Each row is a point on a tangle of strands that fork and nearly touch. The rows are in no order.
Points whose rows are less than 53.2 apart are linked; no others are. Some points are linked to none.
Z_725: [16,-18,0,-13,30,5,-9,40,4,-11,-12,1,46,13,-29,26,6,-12,-16,-9]
Z_374: [-55,-14,10,46,-21,9,-14,-20,-41,34,-4,-23,-18,-15,9,2,-23,40,7,13]
Z_40: [25,23,3,-36,-2,-4,12,-24,18,-50,2,-16,-17,8,1,-10,-10,-13,2,-14]
Z_781: [14,-6,18,23,21,-11,-8,11,-15,36,-4,12,33,-9,12,1,-2,20,7,34]
Z_237: [-30,-13,26,16,-11,12,-25,1,-28,30,4,20,17,4,-21,18,-1,-2,1,38]
Z_607: [-15,-4,-39,-37,35,5,-2,27,61,-20,0,2,-9,21,2,-7,46,-25,19,-19]
Z_903: [33,37,12,-18,-22,-11,19,-42,-26,-18,-12,-15,-22,-13,-1,-21,-24,-1,-4,-31]
Z_860: [48,19,-33,-25,13,3,-18,12,39,-8,13,-3,8,13,-1,5,28,-7,37,2]
Z_439: [12,15,23,4,-16,-1,-34,-4,-35,28,8,47,7,10,-19,22,16,-15,2,14]
Z_177: [12,12,-15,-15,-8,4,16,-25,26,-9,10,-14,-18,-8,19,-23,-6,19,32,18]
Z_141: [49,6,10,6,-12,-20,-18,0,-27,-15,5,22,29,12,-11,42,-24,-30,-39,-2]
Z_793: [-22,11,2,10,-47,18,11,-52,-14,-10,-9,-17,-7,-2,-22,7,-11,12,6,14]
Z_80: [49,20,2,-25,13,-16,14,-10,24,-24,4,7,2,-3,21,-15,2,-12,9,-5]
Z_820: [13,-7,-26,-24,23,6,14,24,41,-15,-4,-12,8,-4,8,-15,11,10,20,-4]
Z_49: [11,4,-35,-46,40,6,-8,27,58,-30,0,-1,1,22,-4,-1,40,-18,26,-23]
Z_514: [27,9,-9,6,-17,17,-6,-5,-4,-16,7,-9,28,4,-17,23,-2,8,8,19]
Z_208: [-50,-18,8,19,-19,7,-27,23,-32,35,15,22,-30,0,-6,-10,17,2,0,-2]
Z_57: [-15,-17,-39,-6,14,18,1,31,38,13,4,-3,1,2,4,-2,34,4,21,8]
Z_30: [10,-3,8,-18,16,2,17,15,14,-32,-7,-9,4,0,-4,-13,1,-11,-10,-20]
Z_916: [-21,1,20,28,-6,-11,33,-33,-20,15,-9,-17,-20,-22,25,-37,-27,21,-7,-1]
Z_907: [8,10,-8,-9,-16,-1,4,2,-4,-3,3,-20,-37,-21,17,-39,-8,21,14,-24]
Z_806: [23,13,-3,-15,7,2,-33,38,-9,-13,11,8,7,18,-27,16,35,-21,4,-33]
Z_877: [-49,-13,-18,12,-26,17,22,-8,13,-18,0,-44,-36,-4,6,-9,-28,9,-16,-15]
Z_467: [-43,-5,-12,6,-31,10,19,-28,20,-8,9,0,-48,-9,26,-13,-7,12,4,1]
Z_704: [4,-10,1,9,0,18,1,27,-11,0,-5,-21,20,-7,-20,2,-7,12,1,2]
Z_275: [-18,-11,-7,21,9,-5,18,0,19,21,9,-1,-14,-22,45,-34,2,30,24,18]
Z_582: [-46,-15,35,33,13,-4,-33,-3,-47,49,6,3,12,-7,-3,0,-18,23,11,39]
Z_259: [27,3,32,24,5,-26,5,-37,-38,24,-5,14,42,3,5,27,-40,-2,-29,36]
Z_728: [-47,-33,12,2,22,1,18,22,13,10,-12,20,-1,-5,5,-9,8,-9,-26,5]
Z_939: [-15,10,-9,-8,-38,24,11,-20,7,-26,2,-34,-18,-1,-15,-2,-13,5,7,-2]
Z_971: [-27,-13,-25,-47,36,3,6,29,51,-56,0,-21,-18,16,-7,-9,21,-6,8,-43]
Z_918: [80,20,-10,0,-20,-33,-4,-38,-12,-18,10,15,12,1,18,34,-30,-5,-9,4]
Z_483: [-25,2,12,17,-15,4,-13,-8,-5,22,6,27,-9,-3,2,-4,26,2,12,23]
Z_674: [19,-5,0,-3,31,-4,-23,33,4,30,-4,36,32,17,-11,16,30,-28,-6,14]
Z_356: [-61,-41,-27,2,-20,28,9,25,18,-16,5,-14,-22,10,-6,16,8,10,-15,-11]
Z_68: [-5,-7,5,-6,6,14,13,1,24,-19,0,8,18,8,-10,13,16,-10,-5,16]
Z_43: [-23,-8,-1,-12,-1,12,23,-2,30,-29,-3,1,-20,-3,9,-16,6,-13,-2,-2]
Z_375: [-19,-8,-16,-26,-2,16,14,13,26,-42,-2,-42,-24,-3,-2,-18,-14,3,-4,-25]
Z_362: [-3,-3,35,11,5,-6,-4,2,-24,20,-1,23,14,-1,-4,-3,-6,-8,-12,23]
Z_131: [68,31,1,-16,-25,-25,-11,-31,-25,-12,3,16,-4,-11,2,12,-12,-3,2,-25]
Z_828: [27,24,22,10,-21,-18,10,-68,-23,8,-6,32,3,-3,10,14,-10,9,5,22]
Z_430: [20,10,0,5,7,-4,6,3,16,22,1,22,11,-7,20,-14,19,6,19,19]
Z_835: [-23,14,7,20,-32,-4,3,-57,-16,16,-7,10,-34,-18,17,-8,2,31,22,14]
Z_532: [-25,-14,-2,19,-10,10,16,12,-8,5,-2,-34,-17,-14,9,-24,-19,22,-5,-8]
Z_796: [-58,-9,33,44,0,-10,9,-47,-27,27,-12,-13,3,-9,20,-7,-30,20,-10,32]
Z_89: [54,25,5,-31,-5,-11,12,-22,12,-35,3,-2,-2,1,9,-7,-9,-6,3,-11]
Z_2: [20,17,-29,-20,5,11,-33,30,19,4,9,10,-6,22,-15,8,54,-27,28,-21]
Z_79: [62,2,2,-6,15,-20,-3,10,-1,-39,0,-8,32,12,-5,32,-17,-21,-31,-17]
Z_432: [-30,-12,18,20,-3,9,8,-2,-9,4,-8,-12,11,-4,-5,0,-10,6,-12,19]
Z_852: [-1,-1,-34,-24,40,1,-1,37,49,8,-8,9,-10,8,7,-13,49,-23,18,-16]
Z_350: [14,22,3,0,-21,-2,23,-45,8,-6,1,-12,-3,-10,15,-10,-16,22,23,26]
Z_178: [-48,-36,-59,-20,28,15,0,40,61,-2,-9,12,-12,17,5,5,45,-11,6,-18]
Z_389: [3,-8,-43,-36,18,4,2,29,52,-16,5,-17,-13,2,16,-22,15,8,32,-9]
Z_539: [4,27,-5,-15,-35,0,12,-58,2,-13,-2,0,-31,-9,9,-15,-12,17,24,12]
Z_998: [-5,-6,-1,6,-7,16,13,23,-15,-10,-3,-38,0,-8,-14,-11,-16,13,-12,-17]
Z_424: [-32,-4,4,24,-30,4,-7,-11,-26,25,3,6,-44,-19,17,-18,5,27,12,-8]
Z_282: [1,7,28,-6,-6,4,2,4,-26,-24,-9,-16,-2,0,-23,-3,-5,-21,-27,-28]
Z_967: [4,-5,39,-6,9,-7,4,5,-18,-9,-9,16,25,8,-21,11,-9,-33,-40,8]
Z_715: [48,12,5,-4,-9,-8,-7,-2,-10,-39,4,3,19,14,-15,36,-10,-27,-27,-16]
Z_139: [16,-13,-19,-22,37,10,-8,37,30,-16,-14,4,43,16,-24,22,26,-11,-1,-6]
Z_614: [57,12,5,3,1,-15,6,-11,-1,-4,3,15,26,1,13,18,-8,-6,-5,13]
Z_427: [-33,-7,48,25,18,-5,8,-22,-35,28,-12,-4,22,0,-6,-2,-39,-5,-31,29]
Z_975: [-53,-9,-12,29,-35,7,21,-25,-9,4,-6,-42,-45,-10,15,-14,-37,9,-27,-20]
Z_462: [9,10,-5,10,-33,19,-4,-23,-7,-8,6,-15,14,1,-18,19,-8,18,20,24]
Z_735: [63,11,-23,-9,28,-19,-2,9,32,8,3,24,27,8,18,13,16,-20,8,11]
Z_407: [3,11,-10,-35,1,-1,11,-6,45,-33,12,4,-29,3,21,-23,16,-12,23,-3]
Z_996: [21,-9,-4,15,27,-1,-16,29,0,41,-1,9,34,-6,3,4,16,10,15,28]
Z_826: [-15,-2,-15,-16,-6,16,-19,36,-3,-20,11,-8,-17,12,-21,-1,35,-7,12,-34]
Z_179: [9,20,-5,0,-44,16,-1,-51,-15,-9,-2,-9,-3,-3,-15,17,-10,17,20,18]
Z_740: [29,22,32,0,-7,-19,4,-15,-39,3,-4,24,-6,-10,3,-15,-9,-13,-13,-21]
Z_499: [4,22,-4,-34,-7,3,-7,5,13,-33,14,4,-34,10,-3,-14,29,-17,17,-33]
Z_574: [51,28,13,5,-16,-22,19,-60,-5,-5,-1,13,8,-5,18,9,-23,10,4,21]
Z_764: [31,11,20,4,-26,-5,-17,-11,-39,-6,-2,13,20,9,-21,33,-18,-22,-24,-2]
Z_262: [12,-16,17,8,46,-18,-16,26,-10,56,-3,37,39,5,3,10,1,-11,-8,36]
Z_695: [17,-12,26,-6,25,-10,-1,15,-5,-7,-8,26,37,18,-18,30,-7,-33,-42,13]
Z_59: [23,28,8,2,-35,-2,-16,-37,-48,12,-7,10,-4,-7,-21,18,-5,20,11,-1]
Z_722: [37,-2,-1,-24,48,-20,-8,34,23,-37,-11,11,34,20,-15,23,14,-26,-19,-32]
Z_527: [39,14,-5,-23,34,-16,-11,31,21,-7,5,19,1,11,4,-10,38,-31,6,-31]
Z_279: [19,25,-6,-10,0,5,-25,18,3,16,11,28,-14,11,-5,-1,53,-29,21,-15]
Z_17: [-8,4,-4,-11,-9,14,23,-1,6,-35,-5,-56,-15,-3,-10,-23,-24,-5,-11,-27]
Z_300: [10,26,2,-29,-22,10,5,-30,6,-41,4,-8,-20,2,-10,-3,-1,-11,2,-17]
Z_413: [17,-15,-14,-15,32,8,23,17,40,-18,-17,3,42,2,-2,8,2,1,-3,16]
Z_401: [-18,-3,36,30,8,-3,9,-32,-15,22,-7,6,26,-2,5,7,-16,12,-2,44]
Z_741: [1,18,45,16,-16,-18,-1,-56,-36,21,-10,34,4,-3,1,9,-10,1,-7,25]
Z_945: [-47,-7,22,21,-22,1,-19,1,-41,37,7,21,-30,-11,2,-14,8,12,5,-5]
Z_684: [-32,8,41,20,-16,-6,0,-45,-40,23,-6,22,-8,-8,0,0,-8,11,-7,21]
Z_345: [-14,-14,36,0,16,2,21,-2,-7,-9,-17,5,25,3,-14,4,-21,-22,-42,13]
Z_890: [-14,9,-2,2,-22,22,26,-33,7,-29,-6,-42,-2,2,-17,1,-26,-2,-10,6]
Z_692: [52,25,-11,-19,-33,-2,-13,-27,-11,-28,6,-2,7,7,-19,33,-10,-5,1,-9]
Z_53: [4,14,10,29,6,-11,-8,-25,-2,36,5,24,13,-7,26,-3,15,23,28,40]
Z_5: [-26,-19,9,-3,12,9,-19,48,-21,19,5,11,0,6,-21,-6,17,-13,-15,-12]
Z_434: [4,-20,38,6,24,-8,-15,16,-33,33,-2,12,38,2,-15,14,-34,-11,-26,32]
Z_873: [31,9,8,20,-9,-6,-32,-11,-34,36,7,20,23,-6,-5,22,3,14,17,25]
Z_824: [-39,-10,-17,8,-34,15,-3,9,-8,-5,15,-2,-44,-5,5,-7,13,7,4,-19]
Z_56: [-44,0,4,33,-39,11,-10,-29,-42,22,-8,-23,-19,-10,-12,-1,-20,33,7,3]
Z_896: [9,1,27,-5,9,-1,-3,14,-22,-24,-9,3,21,9,-22,14,-8,-24,-30,-14]
Z_383: [-63,-49,-52,-18,18,14,12,43,53,-15,-8,7,-18,12,12,9,23,0,-14,-31]
Z_887: [20,-2,13,11,12,3,32,-9,5,-11,-9,-14,28,-6,4,4,-22,6,-17,20]
Z_657: [35,20,34,9,-8,-25,13,-30,-45,12,-10,13,2,-11,4,-12,-25,-2,-19,-8]
Z_951: [45,18,-2,-4,12,-13,-33,16,2,18,9,43,10,18,-3,21,39,-42,-1,-8]
Z_85: [-33,-2,3,14,-32,9,1,-10,-17,4,3,4,-39,-13,-2,-16,2,8,2,-14]
Z_10: [40,-9,17,4,34,-26,-14,28,-14,33,5,36,46,4,5,21,-9,-20,-19,21]
Z_599: [32,-7,6,-19,47,-21,-17,40,11,-10,-10,30,36,16,-11,23,20,-35,-25,-18]
Z_318: [-4,-20,30,4,23,2,-5,28,-31,16,-5,1,33,-1,-24,6,-24,-5,-30,14]
Z_837: [26,17,13,1,-2,-9,-3,-7,-13,19,6,27,3,-8,7,-5,9,0,7,2]
Z_844: [-44,3,24,18,-23,4,-2,-29,-17,22,-4,30,-20,-8,6,-3,5,1,-1,20]
Z_653: [-10,6,-7,7,-6,11,-15,9,4,29,7,32,-10,4,-1,1,37,-14,22,14]
Z_471: [-42,-8,46,38,18,-16,3,-38,-22,29,-6,7,18,-6,22,-6,-19,20,0,43]
Z_144: [25,11,48,15,0,-30,7,-24,-47,19,-4,22,17,-4,6,-2,-29,-12,-26,7]
Z_719: [22,-12,34,16,17,-19,-2,0,-30,18,1,21,43,5,-4,24,-36,-12,-35,31]
Z_660: [13,-4,-14,-19,10,8,26,5,31,-26,-3,-33,5,-9,6,-21,-15,16,13,-2]
Z_223: [5,6,40,30,9,-19,9,-36,-25,29,-9,8,34,-1,14,8,-27,14,-9,39]
Z_987: [-2,26,-2,-23,-37,10,2,-31,-1,-26,3,6,-35,0,-7,-7,8,-2,17,-19]
Z_339: [-33,-32,-42,-5,9,5,13,36,47,0,6,-3,-36,-9,36,-18,10,17,1,-15]
Z_354: [40,12,-22,-5,-3,9,-22,20,1,14,14,2,13,4,-14,10,27,1,29,6]
Z_856: [6,33,7,8,-36,4,26,-67,-18,-7,-18,-32,-2,-1,-20,4,-39,-6,-12,4]
Z_611: [15,7,-9,-25,34,-6,-10,35,22,-11,4,6,-16,6,1,-18,39,-19,10,-41]
Z_823: [-1,2,-12,-12,8,2,-9,35,14,6,7,9,-24,-4,10,-25,35,-6,14,-25]
Z_50: [11,10,-21,-19,-4,4,-4,20,16,-2,17,0,-23,-7,15,-27,23,5,27,-18]
Z_628: [-2,23,4,14,-26,7,32,-43,-8,-12,-16,-46,-1,-3,-13,-14,-38,-9,-17,0]
Z_157: [25,27,31,6,-19,-18,24,-56,-31,-12,-20,-4,4,1,-8,-1,-31,-22,-35,-13]
Z_444: [-50,-14,-30,-8,-36,19,10,-3,19,-28,15,-39,-56,1,15,-9,-19,12,-11,-33]
Z_504: [29,14,21,27,-12,-15,-7,-40,-51,22,-7,-8,19,-10,-1,11,-30,28,3,16]
Z_623: [6,20,1,-10,-22,5,2,-21,2,-5,10,15,-27,-9,4,-12,14,1,22,0]
Z_8: [51,1,-9,-16,27,-9,5,29,14,-29,-1,-19,21,1,-6,-4,-4,2,-1,-22]
Z_637: [33,26,-3,-8,-5,-4,-29,4,-1,27,7,42,4,16,-9,16,43,-29,15,1]
Z_14: [-16,-24,-44,-25,28,2,13,38,57,-5,1,-9,-19,-8,26,-25,22,8,16,-18]
Z_613: [-53,-36,19,13,32,-1,13,16,11,34,-12,25,14,-4,14,-6,6,0,-17,32]
Z_455: [44,20,-2,-28,15,-10,-14,13,12,-30,13,11,2,11,-4,8,23,-19,3,-26]
Z_848: [-52,4,25,41,-19,4,8,-55,-24,16,-14,-13,-2,-6,3,2,-22,15,-6,30]
Z_408: [46,27,12,8,-10,-17,37,-44,-17,-11,-13,-33,10,-3,8,-12,-46,-5,-25,-8]
Z_192: [-3,15,12,13,-40,12,-9,-31,-46,9,-10,1,-12,-4,-27,5,-8,11,3,-7]
Z_153: [-16,-6,-9,-15,7,12,13,12,37,-19,-2,12,4,8,-5,2,22,-15,6,5]
Z_568: [-1,-18,-15,-5,8,20,-2,42,9,-4,-3,-12,22,1,-19,3,14,10,8,-1]
Z_635: [-26,-1,18,34,5,-13,-5,-31,-4,35,3,22,-3,-13,34,-8,13,25,27,38]
Z_547: [-11,17,-15,-23,-41,19,11,-36,7,-30,2,-37,-40,-3,-2,-18,-27,7,15,-10]
Z_349: [-63,-25,33,35,10,-2,-20,-11,-43,42,-3,-10,3,-6,7,2,-25,23,-5,32]
Z_800: [16,-5,-16,-6,33,1,-8,32,25,24,-7,22,17,9,1,3,39,-24,10,9]
Z_67: [-50,-26,12,16,1,11,-24,30,-23,40,11,16,-7,0,-12,0,12,0,-2,17]
Z_83: [-40,-28,-33,-33,41,7,8,41,54,-46,-14,-5,-9,14,-7,-1,29,-6,-2,-42]
Z_122: [-29,-28,-30,-22,6,11,20,30,34,-38,0,-44,-19,1,0,-13,-9,13,-2,-26]
Z_357: [-69,-46,-24,33,4,18,-8,26,16,32,7,5,1,0,10,15,10,23,3,28]
Z_579: [52,14,-16,-44,47,-22,-4,19,44,-50,3,-3,17,15,3,7,11,-18,3,-28]
Z_553: [43,15,10,0,4,-15,34,-21,1,-18,-8,-26,22,-5,8,-10,-34,0,-15,4]
Z_260: [-13,15,21,14,-40,10,-2,-37,-45,3,-14,-14,-5,-1,-37,9,-20,-2,-16,2]
Z_858: [-15,1,0,-9,-26,17,-10,17,-21,-22,9,-15,-27,-1,-26,-4,14,-4,7,-33]
Z_219: [58,-4,0,6,22,-23,-19,27,-10,17,5,25,41,3,5,22,-5,-14,-13,6]
Z_69: [-20,-6,32,19,8,0,26,-24,-15,3,-21,-13,29,3,-12,2,-34,-12,-37,25]
Z_849: [8,5,-12,-21,1,5,-1,22,5,-16,14,-21,-29,-12,5,-30,5,11,17,-31]
Z_676: [19,21,-2,-23,-17,4,13,-16,-2,-36,-1,-45,-17,-6,-11,-21,-30,0,-2,-31]
Z_617: [-27,-4,7,29,-3,-7,7,-18,3,22,4,11,-16,-16,29,-15,4,24,21,26]
Z_326: [29,24,5,-5,-16,-3,2,-27,-13,-3,5,9,-7,-13,1,0,0,12,17,0]
Z_632: [-56,-34,-32,-23,11,15,11,32,44,-42,-4,-12,-18,10,-4,3,17,-4,-10,-30]
Z_737: [-34,-26,-57,-12,15,19,1,34,58,10,-3,8,-10,15,8,3,46,-10,26,0]
Z_872: [39,22,5,13,-27,-9,-29,-25,-41,27,4,22,13,-10,-10,23,0,24,22,12]
Z_100: [-65,-33,1,42,-10,11,-12,11,-23,33,5,-20,-14,-11,9,-6,-20,32,-3,12]
Z_954: [57,17,-29,-18,22,-12,1,13,39,2,10,9,18,6,17,0,20,-8,25,12]
Z_247: [17,10,-7,-20,-5,3,27,-14,28,-24,5,-26,-9,-11,16,-25,-20,13,18,10]
Z_603: [-20,-13,-7,-11,5,15,-18,53,-8,-2,7,3,-7,7,-24,-2,33,-14,0,-33]
Z_169: [16,22,11,11,-24,-14,11,-50,-39,17,-10,-9,-19,-25,8,-22,-19,32,16,-5]
Z_559: [61,7,-4,-3,5,-19,-7,0,11,-17,7,28,34,11,8,29,1,-26,-16,7]
Z_838: [40,-1,-34,-30,42,-2,-13,38,37,-22,-6,-4,38,22,-19,25,25,-9,12,-18]
Z_198: [13,2,-12,-1,24,2,5,15,31,18,0,21,11,5,11,-9,33,-7,21,19]
Z_691: [-35,-28,-29,4,-2,2,20,18,29,0,10,-17,-42,-16,39,-27,-6,23,-2,-20]
Z_490: [64,25,-6,-5,-18,-17,9,-47,0,-25,3,4,14,0,9,24,-31,-4,-5,12]
Z_570: [53,25,-18,-48,36,-20,-22,11,43,-43,12,-5,3,21,4,1,19,-16,19,-32]
Z_754: [-30,-22,-31,1,3,11,11,21,39,8,6,2,-19,-10,22,-17,19,10,17,5]
Z_978: [70,13,-3,14,-18,-32,-14,-25,-31,3,7,30,22,-6,11,37,-23,1,-9,8]
Z_965: [-66,-42,-9,17,-1,14,-11,38,-3,37,6,13,-4,0,1,11,11,8,-5,19]
Z_836: [-11,9,5,6,-13,-6,22,-19,-12,6,-1,-19,-38,-23,22,-37,-19,19,1,-18]
Z_411: [17,3,18,32,24,-20,-13,-14,-11,44,3,23,33,-6,23,7,0,21,16,46]
Z_540: [45,4,0,18,-8,-9,-30,1,-21,25,12,24,34,7,-11,37,4,1,10,26]
Z_563: [-16,23,28,27,-17,-7,20,-54,-38,21,-25,-24,-4,-12,-13,-15,-40,-8,-28,-3]
Z_379: [44,2,-10,-37,40,-11,8,30,34,-35,-5,-14,16,3,3,-12,3,1,1,-28]
Z_464: [38,-6,-4,-1,29,-3,14,29,5,-6,-5,-16,29,-11,-3,-7,-6,11,-3,-3]
Z_714: [-49,-31,-7,35,-6,-1,13,6,0,20,1,-13,-29,-11,42,-21,-17,36,-10,-2]
Z_475: [-36,-19,-24,18,12,11,-13,32,15,48,5,18,-8,2,10,-3,41,1,19,18]
Z_577: [-20,-9,27,27,14,-8,-32,0,-38,54,5,18,18,-5,-4,4,-5,23,13,38]
Z_416: [30,10,17,1,-17,-1,-30,1,-36,5,8,28,16,13,-27,35,0,-22,-10,1]
Z_213: [39,-9,-17,0,33,-1,-3,33,10,17,-3,-1,37,-7,0,4,9,6,9,12]
Z_795: [-40,-12,-13,0,-19,17,20,-10,35,-24,4,2,-27,-1,17,-11,4,1,3,11]
Z_11: [9,16,27,13,-24,6,-1,-25,-38,4,-11,-5,11,2,-31,18,-26,-12,-27,5]
Z_164: [-19,8,-5,-29,-2,10,4,6,21,-61,7,-38,-28,14,-16,-7,-2,-12,3,-41]
Z_991: [-60,-14,5,42,-21,1,21,-20,-10,18,-9,-29,-38,-15,22,-18,-32,15,-32,-8]
Z_148: [23,34,3,-9,-41,5,16,-69,-21,-20,-15,-15,-3,0,-23,12,-31,-9,-9,-2]
Z_291: [-48,-36,-29,24,-3,8,-3,38,16,28,13,1,-27,-7,24,-7,15,24,0,-7]
Z_842: [-47,-3,-7,29,-48,16,2,-29,-38,11,-5,-30,-38,-13,-11,2,-21,29,-2,-15]
Z_935: [35,19,-20,-18,18,0,-35,38,3,1,12,14,8,26,-20,18,48,-30,13,-25]
Z_847: [-27,-5,-21,-44,17,5,1,22,39,-62,11,-40,-30,18,-5,-10,5,-1,10,-43]
Z_16: [-43,-27,-35,24,7,8,-12,37,20,49,11,14,-24,-3,31,-8,26,12,16,1]
Z_786: [-63,-31,18,42,8,-7,-18,4,-26,46,4,-8,-7,-12,22,-7,-19,35,-3,23]
Z_165: [-26,-14,-11,16,-1,17,7,0,27,8,5,0,6,-3,8,0,16,19,22,34]
Z_673: [-10,10,-14,-38,-5,-1,1,0,41,-31,16,8,-48,3,17,-24,26,-14,19,-26]
Z_284: [-51,-26,-6,6,-8,17,14,21,11,-10,-5,-10,-12,-4,-5,-4,4,1,-14,-5]
Z_960: [-48,-21,-33,5,-38,19,4,16,11,-13,22,-18,-51,-1,20,1,-2,15,-4,-30]
Z_87: [41,-3,12,12,15,-16,16,-7,1,5,-4,6,43,0,9,11,-18,1,-10,25]
Z_863: [39,30,-4,-17,-37,3,1,-48,-11,-32,-4,-10,-2,2,-21,26,-18,-8,-6,-13]
Z_834: [-25,-18,21,7,14,6,-23,36,-25,40,5,22,7,-1,-11,-7,2,-6,-8,12]
Z_46: [-24,-26,-21,-11,11,25,-3,45,15,-12,-1,-9,20,13,-31,12,28,-5,3,-6]
Z_917: [31,17,-5,-37,20,-10,9,-1,42,-36,7,6,-5,7,13,-11,10,-16,13,-10]
Z_156: [55,-2,-9,-14,31,-20,-7,26,14,-40,-4,0,42,20,-11,34,0,-19,-23,-20]
Z_521: [22,7,20,3,11,-8,-25,14,-14,29,10,43,24,12,-12,15,16,-25,-6,17]
Z_342: [43,18,-12,-17,-18,6,-10,-4,0,-35,8,-15,17,8,-20,19,-5,-1,10,-7]
Z_353: [3,3,-21,-56,16,2,2,12,55,-51,6,-30,-20,10,6,-23,-5,3,26,-11]
Z_947: [-22,-6,37,26,8,-16,24,-16,-26,22,-7,-2,1,-13,20,-27,-23,10,-15,12]
Z_103: [-64,-42,-8,9,7,9,13,29,25,4,-8,9,-11,0,10,0,7,2,-23,-2]
Z_236: [-51,-39,-27,-4,2,25,-1,44,18,-9,4,-6,1,15,-18,14,25,-2,-4,-12]
Z_619: [-30,-22,-14,17,-8,5,23,12,12,0,4,-25,-31,-18,28,-24,-14,25,-2,-8]
Z_724: [22,-1,-44,-45,54,-5,-11,35,57,-33,-8,-9,18,24,-10,13,33,-12,25,-26]
Z_442: [41,33,-20,-49,9,-8,-24,5,33,-29,19,-3,-19,16,2,-9,23,-17,34,-23]
Z_412: [58,22,-20,6,-13,-3,-31,3,-12,18,11,20,20,1,-6,24,14,-1,22,9]
Z_518: [29,25,-12,-42,-9,-1,-17,-2,10,-28,16,-3,-27,6,-2,-12,13,-4,29,-25]
Z_47: [-22,-22,32,10,41,-12,-14,5,-7,52,0,39,33,1,6,8,-2,-7,-7,51]
Z_225: [-10,1,14,25,9,-1,-35,6,-26,55,5,27,19,-1,-2,11,19,5,17,35]
Z_912: [-35,-37,-35,-6,1,16,13,48,23,-15,3,-33,-21,-7,5,-12,0,17,-2,-31]
Z_265: [40,15,-32,-18,1,12,-20,24,15,-4,17,-7,2,6,-5,0,24,1,37,-4]
Z_230: [71,5,-8,12,-2,-27,-35,18,-19,14,12,31,29,4,3,37,1,-19,-9,-4]
Z_415: [24,-9,-2,-6,15,2,9,7,26,-13,-6,11,41,10,-9,24,4,-10,-12,24]
Z_18: [27,23,22,-10,-7,-13,16,-15,-20,-16,-7,-6,-13,-8,1,-24,-16,-7,-15,-21]
Z_829: [-33,12,-9,3,-38,5,20,-52,2,-8,-3,-19,-45,-13,16,-19,-24,19,6,-2]
Z_214: [-39,-24,31,22,34,-10,0,2,-2,41,-1,19,26,0,8,-5,-5,7,-4,49]
Z_118: [-32,13,-20,-10,-52,12,10,-48,3,-17,-2,-30,-59,-8,7,-13,-23,13,8,-14]
Z_414: [-53,-34,-41,18,-22,13,-2,30,14,9,22,-9,-40,-1,25,0,2,27,0,-23]
Z_564: [9,-22,15,-3,30,5,-1,40,-16,-1,-13,-7,36,1,-29,8,-6,-8,-28,0]
Z_534: [-19,-5,-7,13,11,9,-20,27,5,54,5,27,3,10,-1,5,38,-14,16,25]
Z_55: [-45,-21,41,25,9,0,-3,1,-40,35,-9,-5,7,-9,-11,-8,-32,1,-21,25]
Z_358: [-37,15,26,35,-17,-7,12,-55,-49,32,-24,-23,-17,-14,-3,-19,-35,11,-23,-3]
Z_558: [-12,-16,1,9,11,12,40,-2,16,-16,-15,-30,18,-7,0,-6,-24,11,-13,17]
Z_595: [-57,-22,15,40,-13,-6,8,-11,-17,25,2,-7,-35,-18,28,-20,-18,22,-13,-3]
Z_119: [-52,-2,17,39,-24,4,9,-24,-36,23,-15,-30,-20,-11,-4,-16,-35,7,-26,-6]
Z_769: [-31,13,15,25,-37,11,13,-58,-19,5,-13,-14,-5,-4,-9,6,-20,17,1,25]
Z_446: [-9,-21,-6,-8,24,5,36,4,36,-15,-17,-8,28,-6,4,-9,-7,8,-3,20]
Z_572: [11,-2,13,-15,35,-4,-10,41,7,-12,-4,20,18,13,-15,3,27,-28,-15,-22]
Z_622: [16,-6,-1,11,2,9,-7,12,-11,10,-1,-8,36,-3,-20,18,-4,16,4,25]
Z_205: [41,37,5,-22,-20,-9,17,-37,-16,-33,-7,-34,-11,-7,-7,-9,-35,-4,-8,-28]
Z_874: [-6,-4,17,13,-7,1,-4,22,-39,17,0,-3,-11,-17,-3,-19,0,10,-1,-14]
Z_731: [27,9,19,-16,17,-8,-24,34,-14,-10,7,21,13,14,-17,9,20,-31,-13,-25]
Z_477: [-5,13,20,-6,-22,8,0,-1,-28,-15,-2,-8,-21,-1,-18,-13,2,-11,-13,-31]
Z_734: [49,21,-7,-14,6,-11,-15,3,14,-23,9,26,16,16,-4,28,17,-26,-4,-10]

A fork is a point with three links, a tip a point with one. Leave the first point through the second and follow the links. Name the first fork or tip that comes.
Z_795 / Z_467 -> Z_514
Z_11 / Z_260 -> Z_735
Z_951 / Z_637 -> Z_764
Z_5 / Z_603 -> Z_967
Z_383 / Z_632 -> Z_375

A fork is a point with three links. Follow the links from the first point to the second and name the forks in between, in order.
Z_728 / Z_291 -> Z_704 > Z_619 > Z_991 > Z_960
Z_434 / Z_863 -> Z_514
Z_219 / Z_595 -> Z_704 > Z_619
Z_967 / Z_824 -> Z_67
Z_412 / Z_156 -> Z_764
Z_939 / Z_408 -> Z_887
Z_695 / Z_349 -> Z_967
